Each scene shows the same named points in several views. A view is turned or mirrored, shifted and resized as a whole, has a little noise and may leave points out.
In the rows, zero is written as 128.

Scene 1
View 1
niz: [129  71 182 163 127 113 119 106 170 122 143  60 129 153 207 125  91 163
  94 119 125 197 191 133 157 130  93]
gofim: [116 110 153 123 143 131 112  96 153 123 159 106 101 135 125 123  86 121
 119 123 120 176 163 122 122 113 126]
Nuru: [135 102 148 147 126 138 114 145 176 137 157 106 109 149 175 140 108 133
 130 139 130 204 198 124 106 148 125]
Larun: [152 102 137  78 130 148 101 122 115 160 121  90 117 132 208 215  70 127
 103 122 116 139 189 181 138 160 103]
Pider: [131 122 126 137 119 106 112  86  86 106 122  97 124  68 177 153  96 158
  71 114 104 148 138 207 144 135 106]
kiso: [108 105 161 207 112  80 127  74 121  72 136  77 134  77 175  91 120 189
  60 110 116 189 134 177 158 110 101]
fop: [135  96 151 111 135 129 109 100 130 135 137  83 116 129 178 160  77 135
 102 119 116 154 174 155 145 130 105]
sapuf: [100 104 164 142 149 120 118  56 148  96 158  92 103 126 111  88  80 135
 102 112 117 176 145 110 139  85 115]
tagi: [103 131 141 160 130 108 115  71 129  86 164 116 106  90 102  88 105 139
  97 118 115 180 123 137 124  97 131]
fuz: [136 125 120  93 132 134 103  98  97 134 133 113 107  95 156 176  82 126
  95 119 108 139 156 181 125 141 125]
Lutip: [119 129 130 139 126 118 115  91 116 108 147 112 108  89 132 127 101 140
  98 123 111 162 142 164 121 121 123]
ruzas: [131 132 121 116 127 139 108 123 128 139 150 126 101 114 146 159  95 118
 119 133 117 164 166 157 101 142 137]
View 2
tagi: [150  69  73 147 170 117 131 127 139  54 138 129 159 117 139  82 105  95
 154  87 110 137 109 157 116 154 104]
niz: [168  76 121 124  99  79 108 121 118 130  86  56 123 139 130 151 110 112
 116 103 121 186 135 151  97 140 106]
fop: [139  85 114 131 113 105 131 127  81 123 113  67 149 134 144 149  98  99
  94 117 120 146 129 136 117 116 138]
Nuru: [144  80  97 134 131 108 122  83 101 132  86  84 165 150 128 124 132  96
  87  90 107 211 136 131 104 105 117]
fuz: [100  82  96 142 121 140 157 112  59 117 124  96 166 135 156 156  91 101
  80 125 103 140 115 123 127  92 158]
kiso: [149  48  96 131 117 111 119 147 151  70 124 108 106 111 143 155  75 126
 166 100 101 147 103 172 103 166  97]
sapuf: [172  94  98 145 155  84 121 138 122  82 128  82 162 128 141  82 114  84
 132 102 125 130 126 153 112 150 113]
Lutip: [112  74  84 146 143 143 148 113  95  85 132 120 160 128 148 130  92 105
 113 106 101 143 107 137 123 115 134]
View 3
Larun: [141 149  91 142 167 144  90 110 115 143 106  98 177 106 150 135 126 138
  84 101 138 102 125 171  89 115 163]
tagi: [150 130  76 135  82  93  93  96 165 144 117 104 133 103  99  75 149 129
 133 109 117 154 178 132 119 152 115]
sapuf: [151 130  81 140 101  88  97 114 180 128 128 119 153 122  90  69 147 131
 115 101 126 150 160 127 117 143 118]
gofim: [140 138  81 139 116 111  92 104 154 137 131 114 157 129 112  91 154 131
 121  96 123 141 144 133  95 133 117]
Pider: [148 132  86 133 119 109  87 103 139 149  86  82 141  61 132 109 111 146
 103 126 129 130 172 161 124 144 156]
Nuru: [122 150  80 122 125 119  89  88 137 134 143 116 161 130 143 119 135 151
 137 104 133 148 112 115  80 114 118]
kiso: [142 119  84 115  91  71  87 103 178 131 104  96 134  60 120  83  89 168
 122 149 136 163 168 126 141 146 145]
fuz: [142 145  87 144 142 140  89  96 112 158 100  90 157  97 138 125 141 127
 104 101 124 116 153 171  92 129 148]
Lutip: [143 135  82 136 106 111  91  93 143 150 107  99 140  91 117  98 141 133
 122 108 119 141 169 145 111 146 131]
fop: [141 141  87 136 141 116  91 111 147 132 115 105 169 107 131 106 125 143
  94 108 139 124 133 149 102 124 147]
ruzas: [130 148  79 133 118 127  90  85 119 154 121 105 146 119 134 117 156 132
 138  93 117 139 145 140  85 130 119]
niz: [131 135  84 119 129  93  89 114 172 109 138 119 173 114 136  99 102 169
 106 127 149 146 110 114 108 116 143]
View 4
Nuru: [117 132 147 133  81 102 103  96  96 109  73 100 170 100 181 163 193  83
 124  74 155  94 114 133 168 129  90]
Pider: [133 147 156 134  82 117 123 194 110  71  96 170 157  64 156 132 143 102
 143 106 137 114 185  67 108 117  29]
fuz: [141 149 156 101  67 121 110 149 122  69  44 132 182  59 157 123 176 108
 114  98 165  99 157  80 121  88  42]
sapuf: [140 139 166 161 100 144 106 124 101 108  83 133 176 130 157 220 104 108
 140 116 126 126 158  85 124 137 124]
ruzas: [122 157 166 109  73 116 104 126  98  86  48 110 190  69 169 156 169  98
 123  91 161  99 147  89 132  99  69]
gofim: [133 144 164 136  88 132 100 112 105 101  61 112 184 107 163 192 141 104
 129 101 147 110 140 101 137 123 109]
fop: [165 118 142 136  87 136 103 122 136  86  66 131 162 107 144 146 154 121
 114 112 142 111 147  99 145 126  87]
Larun: [167 119 135 102  70 119 108 134 152  63  44 129 163  70 146  88 198 119
  97 103 165 100 142 104 146 100  35]
kiso: [109 147 155 178  93 103 128 209  77  95 156 185 136  94 173 167 121  82
 179  96 115 126 187  79 120 158  41]
niz: [146  99 126 164  97 116 108 122 119 105 120 139 134 130 160 146 166  99
 133  92 129 112 129 131 170 163  83]
Lutip: [119 159 167 133  86 118 113 154  92  86  77 140 178  83 166 175 137  94
 141  98 145 112 163  75 117 112  75]
tagi: [111 164 180 152  96 131 111 150  76 103  88 140 184 101 170 225 105  92
 161 109 131 119 169  72 107 124 103]
View 5
tagi: [117 133 140 119 115 138 203 125 165 152 133 127 149  73 126  92 114 146
 119 136 178 109 130 109 122 105 130]
gofim: [123 126 155 124 107 139 173 146 177 106 128 139 137  96 143 115 116 132
 157 132 159 125 104 111 121  92 128]
ruzas: [101 125 145 111  88 158 174 168 181  94 152 130 114  75 124 121 107 113
 151 141 138 134  92 109 131 110 110]
Larun: [ 76 119 164 139  76 140 146 201 143  67 148 170 101  86 108 150 111 103
 175 176 128 152  61 122 103 115  94]
Pider: [ 74 128 140 137 102 134 183 155 132 148 153 154 123  55  83 106 107 127
 102 184 169 123 116 120 102 141  97]
kiso: [ 91 132 141 150 151 115 179 113 133 175 145 162 128  85  71 102 119 142
  98 167 184 103 127 123  98 144 115]
fop: [ 95 125 161 140  99 125 157 169 147  99 138 166 122  93 115 134 114 121
 163 161 158 134  91 120 105 109 109]
Lutip: [ 98 128 145 123  97 144 190 149 159 128 148 133 132  68 120 107 110 132
 127 155 162 123 114 110 119 119 111]
niz: [106 128 163 162 166  99 125 127 141 119 135 191 109 141  82 138 126 127
 159 153 164 113  92 126  96 119 126]
Nuru: [120 129 147 121 135 141 144 139 192  90 152 142  99 122 111 135 118 108
 168 121 136 123  83 114 136 107 129]
fuz: [ 82 121 150 125  67 154 171 189 159  86 152 147 110  61 112 129 106 108
 147 168 137 145  83 114 113 120  95]

Which points are out of place in each view (at most two, in the order of its rows)? Write none if all are in place.
view 1: fuz
view 2: tagi, Lutip
view 3: ruzas
view 4: fop, kiso
view 5: Pider, niz

Scene 2
View 1
gipul: [119 125 123 115 133 124 144 144  97 154 157 111 115 137 120 111 146 135
 139 142 140 123 143 135 143 116 118]
sode: [122 135 118 118 127 127 144 126 102 150 159 123 111 134 125  97 149 136
 129 141 145 125 133 126 126  90 111]
toda: [128 141 121 127 128 119 146 128 105 149 154 125 120 134 123  88 158 142
 128 129 147 130 130 129 125  98 106]
Nebot: [137 121 126 123 136 116 139 137 105 156 155 102 109 140 136 120 134 119
 121 143 130 129 150 127 159 117 117]
nidu: [145 141 130 122 121 119 140 104 116 157 159 129  93 136 148 100 135 129
  96 143 139 136 131 105 140  72 106]
Zova: [157 137 128 137 137 101 139 119 122 147 148 112 110 137 144  96 147 125
 106 125 132 143 144 115 146 101 104]
Lebol: [138 114 144 103  91 136 160 118 102 168 157 133  62 151 156 122 138 175
 103 155 138 127 132 114 167 109 124]
bidof: [147 130 125 127 142 111 129 121 113 156 159 101 102 133 147 130 114  91
 103 147 121 136 154 112 156  91 116]
Runed: [133 137 124 115 116 127 142 111 106 157 162 131  92 135 144 100 136 137
 108 147 145 128 126 111 129  73 112]
Losa: [114 115 129  93  97 152 151 122  87 175 167 133  67 144 148 137 122 151
 112 173 142 117 131 114 154  87 132]
Ked: [122 130 118 115 138 124 131 126 100 156 165 111 108 132 134 123 121 100
 118 157 134 125 142 120 137  81 116]
gorog: [143 112 138 107 116 127 140 115 105 171 162 112  66 144 162 150 106 117
  91 168 122 129 148 105 175  92 130]
View 2
nidu: [138 131 126 110 121 135 193 109 182 157 122  86 117 111 133 131 135 133
  86 134 138 123 153  98 144 121 126]
Lebol: [140 123 102 160 151 125 167 128 185 186  94  96 171 113 119 101 146 113
 118 148 134 123 149 123 146 112  91]
sode: [106 120 153 103 132 122 190 125 179 166 125  91 116 105 153 131 138 137
 105 144 118 109 113 106 146  86 126]
Zova: [142 107 139 106 116 154 223 120 187 157 138 121 117  97 130 151 113 141
 104 122 144 140 126  97 144 114 116]
Nebot: [104  97 143 117 119 162 178 113 188 155 127  99 141 120 149 138 152 124
 113 143 116 145 103 119 129 110 116]
gorog: [127 117 102 145 118 163 147  91 193 152  97  67 162 135 133 115 166 107
  91 150 125 147 152 122 126 144 123]
gipul: [ 91  98 156 110 133 138 181 129 182 168 128  99 139 112 161 131 149 128
 125 152 110 124  88 123 137  87 116]
Runed: [126 138 128 108 132 119 186 116 179 167 114  80 114 109 141 125 139 138
  90 140 128 106 144 102 146 109 128]
bidof: [114 106 134 105  99 173 173  88 195 136 127  78 127 128 148 147 158 128
  86 138 122 154 129 113 121 136 142]
Losa: [115 134 109 142 148 116 142 119 180 179  86  64 159 127 138  96 164 110
 105 160 116 108 145 125 140 110 119]
View 3
Ked: [106 137 131 172 134  95 116 114 107 145 129 157 130 153 115  97 124 131
 101  89 147 115 150 124 151 148  88]
toda: [115 140 148 171 151 104  85 118 123 132 141 167 144 147 125  97 107 153
  85 111 114 127 139  99 125 152 100]
gorog: [133 126 126 164 134  80 147 134  92 142 125 131 119 110 117 122 132 115
 114 115 170 127 133 141 146 122  93]
bidof: [118 136 141 161 125  95 126 122 124 145 128 135 127 134 118 118 134 116
 114  87 162 125 158 117 164 140  94]
Losa: [124 122 118 179 153  75 130 130  65 133 125 155 116 122 114 102 114 143
  96 132 146 116 115 153 115 126  85]
gipul: [107 136 138 181 158  99  87 106 110 141 150 165 158 140 132  87 103 156
 103 129 137 124 159 134 111 146  92]
Zova: [125 136 153 154 137 102 100 129 146 135 139 143 138 130 126 120 118 134
  98 102 130 142 145  88 146 151 105]
Nebot: [117 134 142 167 143 100 108 117 124 145 145 143 146 128 128 104 120 133
 112 112 152 130 167 126 138 143  97]
sode: [111 140 140 174 150 101  91 119 112 134 136 165 136 149 123  95 110 151
  88 107 123 119 139 112 128 153  96]
nidu: [127 135 140 159 136  93 113 136 114 130 126 151 116 132 116 117 122 132
  85  99 125 130 115  99 145 146 100]
View 4
sode: [112 112 123 137 108 125 114 127 111 123  87 157 135 113 120 118 137 151
 115  93 121 115  98 135 117 127 117]
Ked: [114 130 115 127 124 109 123 150 104 144 110 153 127 113 139 114 122 124
 125  96 113 112 116 137 117 125 108]
Losa: [ 86 151 126 134 134 114 105 148 128 119 106 140  84 102 155 117 123 141
 145 116 116 151 113 123 116 126 111]
Lebol: [ 97 150 142 137 131 133  92 123 133 104  97 133  77 114 136 123 130 157
 130 119 118 147 123 121  97 123 123]
Nebot: [120 134 134 128 126 123 119 136 108 139 109 147 127 130 123 109 125 134
 111 114 124 122 123 133 103 125 117]
gipul: [110 120 131 130 118 127 124 137 106 137  96 155 135 121 121 108 127 144
 112 112 131 137 100 128 116 133 112]
nidu: [115 133 119 138 117 112  95 128 121 116 102 144 108 110 132 127 134 138
 128  83 102  98 121 138 104 114 121]
toda: [113 109 123 136 107 126 115 126 112 121  85 158 133 115 121 120 138 152
 117  93 120 113  96 135 118 128 118]
Runed: [106 127 116 138 115 114 102 138 123 117  95 148 110 104 137 125 133 142
 133  86 105 111 109 136 111 121 118]
Zova: [132 125 133 131 113 125 104 120 110 125 100 146 129 128 112 120 138 140
 109  91 112  91 124 143  97 117 125]
gorog: [111 164 132 127 144 109 104 145 121 133 126 130  87 121 145 116 115 125
 131 117 107 125 146 129  96 116 117]

Which points are out of place in each view (at most two, in the order of its rows)? Write none if all are in place.
view 1: none
view 2: Zova
view 3: gipul
view 4: sode
